A landscape with many valleys, sampled at points; each row gives a point and its height.
A ball rolls from a point to the lowest of its 6 nearest points, and stops where none of them is lower. Distance is the straight distance between rows; heights are no part of it.
Koves: [-10 -29  17   6   3  -1  -8  16  16   1 -29   3  22 -14  -4   5  -9   1
  -1   1  -1  -7  13  14 -23   0   8   3 -13  10   7 -14 -45 -15   0   9
   2  15 -18  -1  14   3 -10  -2   1  16   9  -6]  (h 210)
pozo: [-12  -8  37   6  16  -9  16   8  13  -6  -2  -5  -4  13 -13   1 -15  13
  -5  -6 -12  16  19  21 -23  10  -6 -14 -14  -6  26  17  -5   3 -13   9
   1   7  -2   2   2 -15  -4  -1 -18   5  -6   9]  (h 231)
fuzu: [  0  15  -7 -14 -13   8 -18   8 -16  20   6  -5  16   5  -6  -9   5 -25
  13   0   5  -8  11 -15   7   5   6 -11 -12 -19 -12 -10  15  12   3   2
  -7 -14 -12   5   8  22   0   3  18 -17  -3   7]  (h 78)
mutuk: [  8  31   1  -5 -19 -12   8 -39   5  -7  16  11 -41  -1  20  17  31  19
   9   3  13  27   3   4   9 -22  -2  -6   9   6  -3  -7  20  11   3 -15
  -8  -8   6   2   1 -17  -8  -2  11   1  -2 -11]  (h 120)
bol: [ -5  -5  34   5   6   0  17  -8  12 -21 -12 -12 -10   9  -4  -1 -14   4
 -12   1  -6  13  22  20 -13   5  -6  -9  -8   3  11  17  -4   0 -12   6
  -5  19   1  -2  -4 -13 -11  -3 -20  -1   3  14]  (h 228)
nasi: [ -5  -3  12  -7  -7  -7   8  -6   2  -9 -16  -4   2   3  13   5   0 -10
 -23   2  -1   5   5   9 -11  17  -4  -3  11  13  -8   1 -15  -8   2   2
  -5   8  10  -1  -3  -3 -14   8   1  17  -2   5]  (h 315)
mos: [  7   2  -9 -13 -11   3   2 -15  -8  -5   7  -2   2   0  -3   3  14  11
   8 -16   2  -3 -12 -13   6   3  -2   3  18   1  -1  13  -2   9  -5 -27
   1   3   3 -10 -20  20  10 -10  -4   0  -4   7]  (h 628)
zumo: [ 18  14 -23  -4  -9  13  12  -5 -14 -11  10   0   5  -7   7  -2  -7  -4
 -13  18   2 -10   8   1  13 -14  26  -4  14 -16  -5  -7  12  14   6   0
  -7  -1  -3   7  -9  10  14  -3   0 -10  -5   2]  (h 139)
pima: [ 15  27  -3  -3 -15 -17   0 -24  29  -2   0  18 -24  -1  24  11  15  29
   1   9  13  19   7  -1  13  -2  -8  -7   5   7 -13   2  10  -1  -1  -6
 -16 -13 -10 -11   1  -8   0   3   1   9  -7 -14]  (h 172)
gedu: [-15 -19  25   8   5  -1  -2  -4  -3   9 -21   9   8  -3   2  -2  10   2
  -8   2   4   6   8   5 -29   9   2  -3 -18  14   7  -5 -21 -10   5   5
  -2   5  -1   4   2  -5 -17   1   8   9  -1 -13]  (h 291)
befa: [ -8 -32  15  10  -2   3 -16  21  10   5 -27  -3  32 -11  -8   5 -10  -5
  -7  -4  -7  -5   4  12 -10   0  -2   1  -3  11   6 -18 -39 -15   2   4
   7   7 -17  -7   3   0  -3   2   2  20   7   2]  (h 173)
Kogu: [-13  -3  12  -3  -5  -6   4  -3  -5  12 -14   3  13  -4   0   4  13 -15
  -7   0   0   7   4   4 -24  24  -5   3  -1  13  -5   1 -23  -5   7   3
   4   5  14   3  -1  -2 -21   2  11  20  -3   4]  (h 404)
rupu: [ 15  21  -2 -13  -4   3  -4  -3 -28  -2  17 -27 -15   9  15  -1   0  -2
  20   8   6  -8 -12 -11  24 -12  15  -2   5 -20  -4 -27  22  15  13   0
  -9  19  -9  12  15 -10  17   8  20 -21   9 -18]  (h 101)
folob: [-18  -7  19  21   6  -5  -6   9  18   1 -20  10 -13  14 -22  24 -35   7
 -22   2  -7  28   3  36 -33  -1  -5  -7   3  -2  24   0 -11  -1 -11   7
  11  -7   1  -1  23  -7  11   6 -21   3 -14   7]  (h 244)
gofos: [ 14  15 -12  -7 -14   6   3   7 -14   7   6  -3  15   0  -2  -3  -3 -26
   3  20  -6   1  17  -7  13  -3  14  -9   9 -22  -8 -10  14  11   8   7
  -5  -5  -8   8 -15  17  14  -2  10  -8  -6   0]  (h 89)
tob: [ 20  26  -1 -11 -12 -10  -3 -34   9  -7  20  14 -25   7  34  22  21  24
  23  10   9  23  -2  -4  13 -17   1  -1  16  14  -5   5  21  19  19  -5
   0 -13  14   5  -8  -3  -5  -1  13  -2   4 -23]  (h 87)
rolum: [ -5   4  -3 -20  -7 -14  -1 -16  -3  -3   2  -4 -20  -1  14  10  15   6
   0  -6   6  -2  -1  -3  -4 -11 -23   3   4  15 -15  -3  -7   0 -14 -14
   0 -17  -5  -5   9  13 -16  -3  10  13 -21 -14]  (h 184)
Ged: [ -8 -10  -1 -11  -1  -9   1 -11   1 -10  -6  -4 -21   3  22   6   3  -4
 -12   1  10  -2   1   5  -6  -2 -26  -4   5  19 -11   6  -7  -5 -10 -11
 -13   4 -13  -5   9   8 -12   1  -2  12 -20  -5]  (h 199)
lim: [-14 -21  -7  28  -3  -4  -5   7 -15  14   1  -7  31   2  -9 -11  -9  -8
   0  -1 -13 -28  -1   0  -1  17  -8   2  -8  -4   8   6 -11 -23  -2   0
  14   8 -17  -4 -18 -14   4 -17 -17 -17  11  -3]  (h 137)
Garif: [-16 -26  19   7  17   4  -2  15  19   3 -24   6  14 -11  -1 -13  -1   5
  -5   5   8   1  24  10 -26  -3  -2  -3 -22  11   6 -10 -26 -15  -9  11
  -3   4 -11   9   9   0 -17   5   1  13   3  -9]  (h 272)
pasi: [ -6  -6 -14  16   1   4  -9  -1   1  14   0   2  24 -11 -12 -18   5 -16
  -1  -7  -6 -20  -7 -12   1  14   2  17  -2  -7   1  10  -4 -13  -3  -4
  17   7   3  -2 -15  -4 -16 -12 -11 -13  10  10]  (h 133)
nogom: [ -5  -2 -25   9   2   4 -10   7  -4   2   2  17  14  -2   4 -21   5 -24
   0   5   7 -11  -2  -8  -8  14   6   2  -9 -11   0  11  15  -4  -8  -2
  -2 -13  12  -8  -7  19  -7   5   0 -18   1   7]  (h 66)
Nugi: [ 15  10   6 -19  -1 -19  13  -9  28   4   8  -5 -33  -7  -1  -7   9   1
 -10   6   3  14  18   1   4  -3 -10  -6  -9  -1 -18  11   4  -5  -7   0
 -21 -16  -8 -15   1  -1 -10   7  -3  10 -21   1]  (h 192)
zumap: [ 18  13 -14 -10  -9   1   4   4 -20  -1  24  -4 -29  -4  11 -12   0   5
  10  10 -11  -6  -9  -1  29  -8  16   7   7  -7 -14   0  23  12  21  26
   0 -13   9  22   3 -13   3  -1  16   4  -3 -15]  (h 249)
tuvo: [  8   9 -18  -9  -8  17   1   8 -15   3  18  -3 -31   0  12 -17   2  12
  10   2  -4   0 -19  -2  24 -18   7   5   7 -11 -10   1  25   3  15  25
  -1 -16   3  12  -4 -11  10   0  12  -8  -5 -19]  (h 227)
Kez: [-19  -8  11  21  12  -9  -2   2  19  13 -24   9 -13   8 -34   7 -15 -14
 -18   8 -10  28   5  34 -38 -15 -14 -10  -9   1  18  -7 -31 -14  -8  -5
  16 -32  17  13  23  12   4  -7 -11  -1   3  22]  (h 255)
lebi: [ -3   1  -2 -11 -11   2 -16  -7  -2 -14   2   1   0   5  20  11   7  -3
  -5 -14  10   4  -9   1  -5  20 -11  -4  19  17   5   7 -13   0  -5 -14
  -5  12   6  -5   0  14   0  -1  -5   6  -7   0]  (h 600)
lefa: [ 24  17  -2 -11  14   5   5 -16 -31   1  16 -23 -12   9   6  -3   8  -4
  21  -1   3 -13 -16  -8  38 -19  13   4  -7 -14   0 -18  28  19  12  -2
  -9  15   5  15  12  -9  14  13  27 -12  16   0]  (h 63)
lago: [ 25   4 -19  -2  -9  11   4  -5 -12  -6  22  11   6  -3   3 -10   8  -6
  -4   3  -6  -6   1  -7   4  -6  18 -10  14   0  -2  21   3   9  -4  -6
 -12  -9   7  -6 -21  19  12  -8  -6 -10  -3   3]  (h 243)
san: [  3  -7  12  -5  14  -3   7  -8  19 -19 -12 -13 -18   4  12  -2  -8  -4
 -11   2  12   9   0   6  -3 -11 -20  12 -16  11   0  18  -2  -8 -18  -1
 -14  12  -9 -13  11   0 -19   8 -18   5  -9  12]  (h 205)
pur: [  4  11 -21 -24  -2   6  -1   6   4  -3   3  10 -12 -14  14  15  17  30
  11 -23   3  12 -15 -18  23  -7   1   4  12  12  -8  -1   9   6   1   1
  12 -12  17  -9  -7   2   8  -2   8  10  -1 -11]  (h 190)
Rizuv: [  9  21 -11 -12  -6 -15  -2  -3  18   3   3  16 -15  -6  25  16  16  27
   8  -4   7  10   1  -8  20  -2   1   1  18   8 -13   0  11   1   6   1
  -2 -20   0  -2   0  -4  -3   2   6  16  -3 -16]  (h 147)
lova: [-25  -1  17  25  10   4  -5  14  27  -2 -19  11  -8  13 -24  20 -38   4
 -12   6 -11  19   9  27 -26   1  -2 -11   8 -12  22  -2 -20   4 -14   2
  10 -14  12   3  27   0   4   2 -23   3  -3  15]  (h 242)
ter: [  6   6 -20  -2 -12  13  -3  -1 -22  -5  14  -2 -22   3  11 -18   3  10
   8  15  -1  -7 -16 -12  21 -20  13   7   2 -12 -11 -11  29  16  14  16
  -4  -9  -3  14   7   0  18  -7   6  -5  -8 -24]  (h 212)
seb: [-22 -16  20  15  15  -3  -1  13  19  15  -9   4  -9   9 -29   8 -34   0
   6   0 -15   9  10  17 -29  -5  -7  -7 -17  -8  21   0 -36  -2  -6   1
  13  -8   8  20  22  22  -4  -3 -20  -2   7  32]  (h 248)
vike: [  0   1   6 -19   0 -17   9 -15  11  -5   1  -3 -30  -8  11   2   9  -1
  -2   0   7   3  -4   2  -5  -4 -23   0  -5  17 -20   7  -3  -3 -20  -4
  -9 -13  -7  -4  11   5 -19  -4  -3  15 -19  -6]  (h 180)
rek: [ 34  12  -1 -19  16   3   3  -6 -34  -3  12 -23 -18   6   5  -6  12  -3
  20  -1   3 -14  -8  -7  39 -18  13   5  -9   1 -13 -20  32  28  12   5
  -6  10  12   4  21 -12  11   9  27  -3  14   6]  (h 21)
Ruf: [-14   5  33   9  10 -19   4  -3  17  -9 -11 -13 -15   2 -16  18 -34  -5
  -6  -2  -1  10   5  21 -23 -20 -12  11   7 -10  13  16  -9   2 -22  -3
  20   4  18   4  11 -19  -9 -10 -24   2 -11   7]  (h 250)
zuti: [ -9 -11  12   8  -3   0  -9   3  -4  20   2  -1  16  -2 -11   0  14 -11
   7  -7  -5 -10  -9  -8 -15  12  -9  16  -6  -4   7   2 -25 -12  10  -4
  22  15   2  -1 -10  -5 -17 -13  -1   0   4   3]  (h 278)
teg: [ -9 -10  26   6   0  -3  13  -6   0  -3 -15  -1   9  -2  -5  -3   2   7
 -21  -1   0   8  20  23 -19  16  -7 -15 -21  16   0   9 -13  -7  -1   7
 -10   2   9   5   1 -12 -20   3   0  11  -3   0]  (h 237)
zisip: [-10   0 -21   6   2   8   0   2  -1   3   9  13  26  -2  -4  -7   9 -12
  -4  -7   3  -6 -13  -7  -8  21   2   3  -4  -6   4   5  14 -11  -5  -8
  -3  -4  17 -11 -10   8  -3  13   2 -10   6   5]  (h 93)
nepi: [  8   6 -12  -1  -9   3   1   0  -8  -8  16   5  12   5   5   5   8  -6
  -1  -9  -2  -8 -13  -6   2  14   6  -9  17  -1  10  22   5   5  -2 -11
  -4   7   8 -13 -23  13   8   8  -3 -10  -1   5]  (h 394)
Neli: [ 12   4 -24  -4  -2  26   9   5  -6 -12   8   9  -2  -2  -4  -5   5  11
  -1   2   1  -3 -10 -18  22 -26  15  15  10  -8 -14   1  19  12   1  -2
  -4  -2   2   4 -11  11  14 -18 -11  -4 -10  -6]  (h 329)
pak: [-22  -7  18   3  -2  -4 -12   1   1  18  -5   2  13   2  -5   0  14 -11
   2  -7  -2   1  -5  -8 -19  15 -10  14   2   5   1  -2 -31 -12  13   0
  10   8  13   7  -6  -1 -21  -7   8   7   4   0]  (h 385)
mukun: [ 16  22  -6  -6  -5   0  -4   4 -15  -6  17  -9   3  11  16   3 -11  -7
   7   9   8 -10  -8 -18  22 -11  22   2   3 -18   2 -31  28  13  14   1
 -14  27 -14  15   3  -6  20  13  22  -9   6  -2]  (h 107)
Rimu: [ -7   3  -6  -3  -6  -1  -5   3   7  -5  -2  -3  16   5   8   4  10 -11
  -9  -5   1   5 -14  -7  -9  33   1   6  12   9  -1   7  -8  -7   1  -9
  -2   5  19  -8   1   0  -6  13   4   5   3  13]  (h 417)
tav: [  1   2  -2 -19 -10 -10  -4 -12  -7 -12   3   2  -3   1  14  13   3   8
  -3  -8   3   1 -13  -9  -3   9 -16   0  15  10  -2   9 -12   5 -10 -21
   1   5   2  -7   2  14   1  -7   0   5  -9  -2]  (h 496)
sut: [-23 -27  -1  16   8  11   4  15   6  17 -18   0  44  -7 -45   1  -3 -20
 -18  -3  -9 -13  -3  11  -9  14 -10   0  -7   2  15 -24 -23  -2  -1 -14
  12  14 -18   0  -2  -6  12  -1  -8  -5   3  14]  (h 155)
Darak: [  9  13 -16  -7 -16   2  -3  10 -24   7  11   3  14  -3  -6 -15  -5 -23
   8  15   1   0  15 -10   0   9  18 -12   0 -12  -7  -4  19  13   2   6
  -7 -18  -3  -3  -8  20  13  -3  10 -16 -14   0]  (h 72)
Lozov: [ 17  15  -2 -14  -1 -11  -4 -20   4  -2  29  17 -24  -3  23  15  15  23
  22   2   8  15 -11 -13  17 -13   2   1  16  12  -2  15  14  15  18  12
   1 -13  10   3 -15  -3  11   2   6  -3  11 -16]  (h 110)
tole: [ 20  25  -1  -1   0  -4  -3   0 -16  -1   7   1  15   5   6  10   6  -8
   2  -6   3 -12  -7 -22  30   0  18 -24  -9 -16  -5 -22  31   8  16  13
  -6  20  -9   1  -1 -12  20  26  27 -12  20  -1]  (h 96)
Tase: [-18  -6  11  26  11  -1  -1  11  21   6 -15   8 -15   1 -33  18 -27  -5
 -24   6 -10  28   2  40 -35 -13  -2  -8  -5  -4  13   0 -18  -4 -10  -4
  16 -27  11   6  24   2   7   3 -24   2  -2  21]  (h 251)
revag: [ -8 -23  -1  25   1   1 -13  -1  -8  15   2  -2  27  -6 -11 -10  -2 -14
  -3 -11  -6 -24 -13  -6  -4  17  -8  13  -4  -4   8  10 -15 -25  -6  -7
  12   9  -1   2 -18 -13 -13 -18 -11 -14  14   2]  (h 154)
zak: [ -6  -2 -24   5  -3  12 -16  15 -13  10  10   3  14   3  -3 -15  -1 -19
   8  12   1  -5  10 -12  -5   5   7  -3 -11 -10  -5   4  17   1   2   2
  -2 -19  -6 -10   0  21  -6   4  11 -20  -5   4]  (h 59)
lile: [ -9   1 -10   2  -9  -1  -8   7   0   2  -4   5  16  -1  -2   1  13 -13
  -9  -8   0   0 -13  -7 -11  32   0   8   3   4   2   5  -8  -5   9  -7
   5  10  27  -8  -7   1 -14   4   4   1   9   8]  (h 241)
Zifi: [  1 -12 -16  17  -5   0 -17   8 -21   7  -7 -15  24  -9  12 -18 -14 -27
   1   7   3 -16  14  -1   3   1   0   8  -5  -1  -3   5   2 -11  -9  -1
   8   3  -9   0  -8   7 -13 -16 -11 -18  13  12]  (h 64)
tegol: [-15 -21 -12  19   4  14   0  17  -3  18 -11   1  42   6 -28  -3 -10  -8
 -12  -7 -11 -18 -14   2 -12  25 -10   6   1   0   4 -16 -16 -17   3  -4
  13  11 -21 -13  -7 -15  10  -5 -14   2   6   3]  (h 226)
Zar: [-20  -1  23   9  13   0   9  16  26  -8 -20   7   1  15 -13  -5 -14  15
  -3  -6  -4  13  17  14 -30  15  -6 -11 -22  -6  16   2  -2   1 -16   4
   4  10   5  -7  13  -8 -10   7 -13  -1  -2   3]  (h 232)
fetu: [ 14  15  -7 -14  -5 -17   7 -10  27   4   0  10 -29  -6  13   8  12  15
  -8   8   8   8  10   2  20   2  -4  -9   8   7 -17   4   9  -2  -5   0
 -15 -18 -12  -7   3  -8  -9   7  -7  17 -16  -3]  (h 175)
baz: [ 19  26 -10  -7 -23   2  -2   8 -17   4   8  -5  12   3   3   1 -10 -14
   2  16  -1   1  14 -16  21  -6  21 -10   9 -24  -6 -24  16  15  12   4
 -10  12  -8  16  -3  -4  15  10   9  -5   4   5]  (h 111)
vekov: [ 11  19 -16  -6  -4   1  -2   0 -24 -11  12 -18  -9   4  14 -10  -7   0
  17  15   8  -9 -10  -1  26 -20  19   9  10 -20   0 -27  21  11  15   3
 -11  11  -9  16  14  -2  17  -4   8 -13  -2 -15]  (h 141)
luped: [ 16  17  -6  -9 -15 -12  -2 -14  16  -1  10  20 -22   4  30  22  17  29
  14  -2  13  19   2  -8  12  -8  -3  -5  17  12  -5  -4  12   6   8   4
   3 -15   2  -5  -3  -6   7  -8   7   4   3 -21]  (h 119)
gul: [-19 -18  19  16  22   9   9  16  34  -6 -23  10   0   4 -12  -6 -10  16
   1  -6   0   2  25  16 -24  -1   2 -10 -24  -3  14   0 -17 -11 -13   4
   2   7 -11   3  16   4 -15   4 -12   7   6  13]  (h 223)
vabi: [ 24   9  -4 -10  21  -6   2 -38 -41   2  19  -9   3   8  12  10  16  -8
  -1   7   1 -26 -10  -2  33 -16  17  -3  -4   3  -8 -10  27  18  12   0
 -13  16  -3  14   7  -9  18  16  39 -19  24  -5]  (h 76)
puv: [  9  25   3  -4 -16 -12   3 -31  20 -15   9   7 -43   0  21  15  16  22
   1   6  17  21   8   1   4 -12   3  -9  10   3  -7  -7  18   9  -4  -6
 -19  -9  -8  -3   5 -13  -2   3  -4   4 -10 -26]  (h 179)
Furok: [  3  14 -13 -21  -9 -12   4  -9  11   4   4   6 -20 -14  10   0  18  18
  -4 -12   5   5   8  -3  14  -4 -19   0  18  12 -20  -6   6   2 -12  -3
   2 -20  -6  -8   6  -7  -5  -4   5  20 -13  -5]  (h 168)
Peba: [ 11   7 -17   1 -17   6   6   2 -14   0  11   6  13  -4   6 -11  -2 -20
   0  16  -5  -4   9  -5   9   1  20  -6  15 -18  -4  -6  16  13   5  -2
 -12  -9  -4   5 -19  15  21  -3   5  -5  -9  -1]  (h 98)
Firo: [-32 -21 -11  26   5   8   2  18 -10  12 -12   2  45   0 -38  -3  -4 -11
 -18  -3  -3 -20  -3   6  -3  18  -6   3  -4  -6  14 -20 -11  -6  -6  -6
  15  11 -10  -5  -6 -10   6  -8 -17  -5   5   7]  (h 189)
nedet: [ -5  -2  13  -7  15  -8   9  -2  26 -16  -9 -18 -13  -3   9  -8 -16   0
  -2  -2   9  15   4   6  -4 -11 -22  12 -10  -5   0  17  14  -4 -13   0
   2   8   0 -11   9  -6 -10   1 -20   8   0  12]  (h 213)
bufu: [ -7 -10  22  -4   3   1  15 -18   1 -12 -14  -5  -1   8   2  -3  -7  -2
 -25   4  -5   9  16  13 -12   6  -5  -6  -8   9  -5  15 -13  -3 -10   2
 -11  11  -2  -3  -7 -11 -17  10 -10   8  -2   6]  (h 222)
lukav: [-14  -4  -1   6  -1   1  -5   5   5   6  -6   0  15  -5  -9   3  18 -15
   0  -3  -2 -10 -15 -17  -9  25  -5  18  -3   7   3   2 -11 -10   4 -11
  13   8  22  -2  -7  -1 -18  -4   7   6   9  11]  (h 217)
Pipep: [-27  -3  29  13  19   2   5  16  27   5 -12   7  -2  21 -24   7 -30  10
  -3  -5  -1  22  14  22 -34   8  -8  -5  -7 -10  24   2 -12  -2  -7   6
  11  -4  11   4  20  -4   5   3 -15   0  -4  18]  (h 236)
kop: [ -2   0  -5  -2  -9   2  -6   3   0  -6   5   6   6   7   6   9   6  -4
  -7 -10   4  -2 -13  -6  -1  26   0   7  17   6   1  12  -3  -5   3 -22
  -1   8  15 -11  -9  12   2  10   3  -1   0   0]  (h 582)
vaz: [ 13   1 -16   1  -6  17   9 -10  -8 -11   8  -1   5   1  -9  -8   4   2
   1   6  -3  -7   2  -8  13 -12  17   7  15 -13 -11   7  14  16  -1  -1
   2  -7   0  -1 -23  11  11  -4  -6 -11  -9   5]  (h 229)
Bokup: [  7  14 -13 -15  -9 -15   0  -2  13   0   0  10 -16 -10  11  18  14  29
   2 -14   9   6  -2  -9  19  -7  -7  -4  12  14 -13  -7   8   0   0   1
   6 -19  -1 -10   2   2   2  -5   8  16  -4  -9]  (h 152)
nefa: [ 29  18  -1 -10  -2   7   0 -22  -2   2  36  20 -25  -5  16  15  16  18
  13   8   2  23 -18 -13  20 -22  17   8  10   5  -6  24  21  17  19  14
  -3  -7  29  10 -19   0   3   2   3 -12  12   0]  (h 113)
dipe: [ 19   9 -12 -11  -4   3   4  -3   6   1  22   9 -21   2  17   7  16  19
  19  -7  -1  16 -21 -15  23 -16   5   3   7  10  -4  16  21   9  22  21
  -4  -8  11   1 -24  -6   9   0   3  -1   8 -23]  (h 138)
bub: [ -9 -20  17  22  21  -3  12  18  21   2 -17   7   2 -13 -21  -9 -20  10
   1  -6 -11 -11  19  21 -16  -1   2 -16 -17  -3  18   5 -36 -20 -17   0
   4   0 -17  16  24  10 -13   0 -10  10  10  26]  (h 195)
ropi: [-17 -24  18   9   1  -1 -15   4   8  16 -14  -6  18  -6  -2   4   0  -8
   4  -1  -4 -10   0  -8 -23   5   1  10  -7   9  16  -9 -39 -10   9   7
   9  18 -18   2   1  -4  -9  -4   5   7   4  -5]  (h 398)
Muf: [  0  -7  14  -2   2  -6  14 -19   9 -24 -12  -8  -4   1   8   7  -5  -4
 -26  10   2   7   8  12 -10   2 -14  -3  -4  13  -6  15   0 -12 -10   1
 -16  12  -4  -4   2 -10 -19  -1 -12  16  -3   8]  (h 221)
tapu: [-21 -12  23   8  21   6   6  13  23  -4 -14   6   6   9 -16 -15  -3  12
   6  -9  -4   8  20  13 -32   7  -4  -9 -26  -1  16   4 -11  -8  -9   0
   2   6   0   5  20  -9 -12   7  -4   1   3  -2]  (h 233)
Neve: [  6  -1   9 -15  14 -13  14  -7  21  -4  -2 -14 -31   4   3 -11  -4   1
   8   4   7  12   1   5  -3  -5 -28  -2 -17  10 -11  16  13  -2 -17   4
  -8  -7  -5 -22   8  -2 -10   8 -13  11 -22   1]  (h 191)
Gosoz: [-27 -14 -16  31   5   6  -2  14 -22   8 -13  -5  45  -1 -19 -14 -12  -7
  -8   1  -1 -20   2   5  -9  22 -11   0  -8  -2  15 -14   0  -6  -3   2
  20   7 -13 -15 -10 -14   8 -12 -17 -12   9  -5]  (h 144)
nuset: [ -8 -30  17   7   5   3  -4  21   0   7 -28  -6  30 -10 -32   3  -8  -9
  -9  -6 -18  -1   1  14 -15   8  -6  -9 -12  14   8 -16 -37  -9  -2   1
  11   7  -8 -14   6   3  13   0   2  22   5  15]  (h 100)
Mal: [  1   8  13 -15  20 -14   8  -1  31  -9  -2 -17 -23   3   0 -11 -15  -1
   8  -2   9  15   4  11   1   2 -21  17 -14  -2  -4  25  16  -3 -15   1
   4   0   6 -23   9  -3   0   9 -16   5 -13   7]  (h 214)
Kubu: [ 19  17  -9  -9  -7   2   4   6 -25   1  25 -16 -26  -4  15 -14  -6   2
  19   6  -9 -11 -10   8  33  -9  17   6   7  -8 -14 -12  27  11  21  18
  -6  -8  16  21  15 -10   7   1  22   1   0 -12]  (h 204)
nosap: [ -1   5  -3 -23  -2 -13   4 -10   9  -2  -2  -6 -22  -5   5   6  16   8
   4 -13   5   1   5  -8   9  -4 -25  -4   6  12 -24  -1  -6   0 -13 -14
  -1 -18   2  -1   2   7  -7 -12   7  15 -15  -8]  (h 176)
Dovo: [ -1 -26  16  11  16  -3   0  23   0   0 -30  -2  26 -15 -19  -3 -13   3
 -15  -7  -9 -11  18  20 -16  -5  -2 -15 -12  16   6  -6 -48 -20 -14  -1
   5   0 -12  -3   8  10  -1   0   7  20  12  13]  (h 140)
Momot: [ -8 -21 -16  21   1  -1  -6   6 -29  10  -2 -13  35  -3  -1 -13 -15 -15
   0   3 -10 -21   6  10  -5  18  -6  -2   0  -1   7   2  -4 -14  -5  -5
  15   3  -8  -4 -12  -4   0 -12  -9 -21  13  -4]  (h 92)
Feris: [ 19   9 -10  -5  -8  13   5  -5  -7   3  24   4 -35   3   8 -13   8  15
   6   7  -5   3 -21  -5  34 -18  13  11   1  -1  -6  13  25   3  24  24
 -11 -14  14  17 -16  -6   6   2   5  -5  -1 -15]  (h 169)
Tol: [-17 -12  27   2  10   0  13   2   7   1 -19  -1   5  -2   4  -7   4   0
  -9   1  -2  12  18  17 -37   9  -3 -10 -26   9   8   6 -16 -11  -7   6
 -10   5   0  -1  10 -10 -22   3   4   4  -2 -10]  (h 239)
Misov: [ 23  14   2  -6  15  -2  -5 -12 -26  -6  14 -14   3  10  10   6   4  -7
  14   4   4 -13  -5  -7  27 -17  15 -11  -2  -7   4 -19  24  10  11   1
 -16  21  -6   6  11 -11  18  19  29 -13  25  -7]  (h 88)
vurob: [  6   1 -16 -17  -2  19  -5  15   1  -7  10   8 -14  -6   4  -6   8  25
   9  -9   1   7 -20 -17  22 -19   6   6   6   3  -8   4  22   5  11   7
   3  -8  11  -4 -15   1  19   3   0  -5  -3 -12]  (h 203)
zon: [-14 -23  13  17  -2  -2  -9   7   5  14  -2  -4  16  -3 -16   0   2  -8
   4  -9  -8 -14 -15 -11 -16  10  -1  12  -5   2   9   6 -33 -15   2  -3
  12  12  -9  -2  -5  -4  -7  -7   2  -4   5  -2]  (h 296)
mape: [  1  -4 -13   1  -4   5 -24  11 -13  17  -5  -5  19   2  15  -8 -19 -31
  13  14   8 -12  13 -14   4   1   2   2  -9  -9  -1  -6  16   2   5   6
   0  -7 -17  -1  10  19 -10   0  -4 -21   5  11]  (h 39)
gis: [-11 -19   2  17  -3   3 -12   2 -10  13   2   1  21   0 -11   0  -5 -10
  -3 -10  -7 -19 -12  -7 -14  18  -7   9  -7  -7  18   3 -16 -26   0  -2
  19  12  -8   2 -12  -8  -3  -8 -11  -6  10   0]  (h 238)
pas: [  0  12  -9 -21  -6 -10  -7  -9  -1  -4   2  -3  -6  -3   9  12  11   9
   4 -15   8   2  -9 -13   6  -1 -16   4  19  15  -4   4 -13  11 -12 -29
   5  -5   6  -2  -4  19  -2 -12   9   9  -7  -1]  (h 306)
tiz: [  5  -4 -23  -7   0  21   2   3  -5  -9   8   5  -4  -9   5 -10  11  23
  -1  -4   3   4 -14 -18  20 -28   9  11  10  -3 -11  -5  24   9  10   5
   1  -6  -2  -6 -13   8  14  -5  -3  -3  -2 -10]  (h 271)
Topa: [ 10   6 -11  -2  -8   6   2  -5 -11 -13  17   6  14   2  -5   1  10   7
   3  -4  -2 -11  -6 -14   8  -3  10  -2  18   2  -3  20   0   6  -6 -14
  -4  -1   3  -1 -25  19  19  -2   0 -16  -3   7]  (h 412)
fen: [ 10   0 -15 -10   1  12   6  -5  -7  -8   1   5   2  -8  -6  -3   8   9
   7  -9  -5  -5  -9 -16  17 -16  10  13  16  -3  -6   7   8  16  -1 -15
  -7   2   6  -1 -21  12  12 -11  -7   0  -4   4]  (h 424)
vemo: [-17 -10  19  19  28   0  12  22  33   3 -18  15  -2  -1 -31   4 -16   7
   7 -10  -2  -4  16   9 -22   2   1  -5 -18 -12  13   0 -16  -8 -11   3
   5   1   0  13  21   8 -11   6 -20   4   4  28]  (h 225)
nutun: [  6   4 -19   5 -14   5  -3   5 -21  -2  15   9  13   2  -2 -16   7  -7
  -3  11  -4  -6   4  -6  -5  12  15  -5   5   0  -4  17  10   7  -2  -2
  -8 -12   5  -7 -18  18  14   3   0 -14  -8  -1]  (h 105)
ven: [ 11  19 -15  -1 -12  17  -3   3 -19 -14  10 -10  -5   3  14   3 -15  -7
   5  18   4  -2  -9  -5  18 -21  17   8  14 -23  -3 -17  19   8  12   8
  -7   8 -14  12   5  -2  21  -5   3  -6  -2 -14]  (h 142)
geme: [ 26  17   1 -12  12   2   7  -5 -29  -9  16 -23 -18   4   4  -7  -4  -7
  19  -2   5  -7  -7  -2  33 -11  18   7   1  -7 -12 -26  26  18  14  -2
  -8   8   4  10  17 -16  12   4  28  -8  12  -5]  (h 80)
dibon: [-13 -36  13  11   3   2 -15  12   4  15 -13  -2  26  -1 -13   2  -6  -6
  -6  -9  -9 -16 -13  -4 -13  18 -12  13   0   8  12  -2 -33 -22   8   7
  14  15 -16 -10 -10  -9   2   4  -6  10   5  -7]  (h 348)

For each start below, name the point where the ball stops.
gedu | tob
tegol | mape
Tase | nuset
bol | tob
ven | rek
Gosoz | mape
san | tob
Ruf | tob
ter | rek
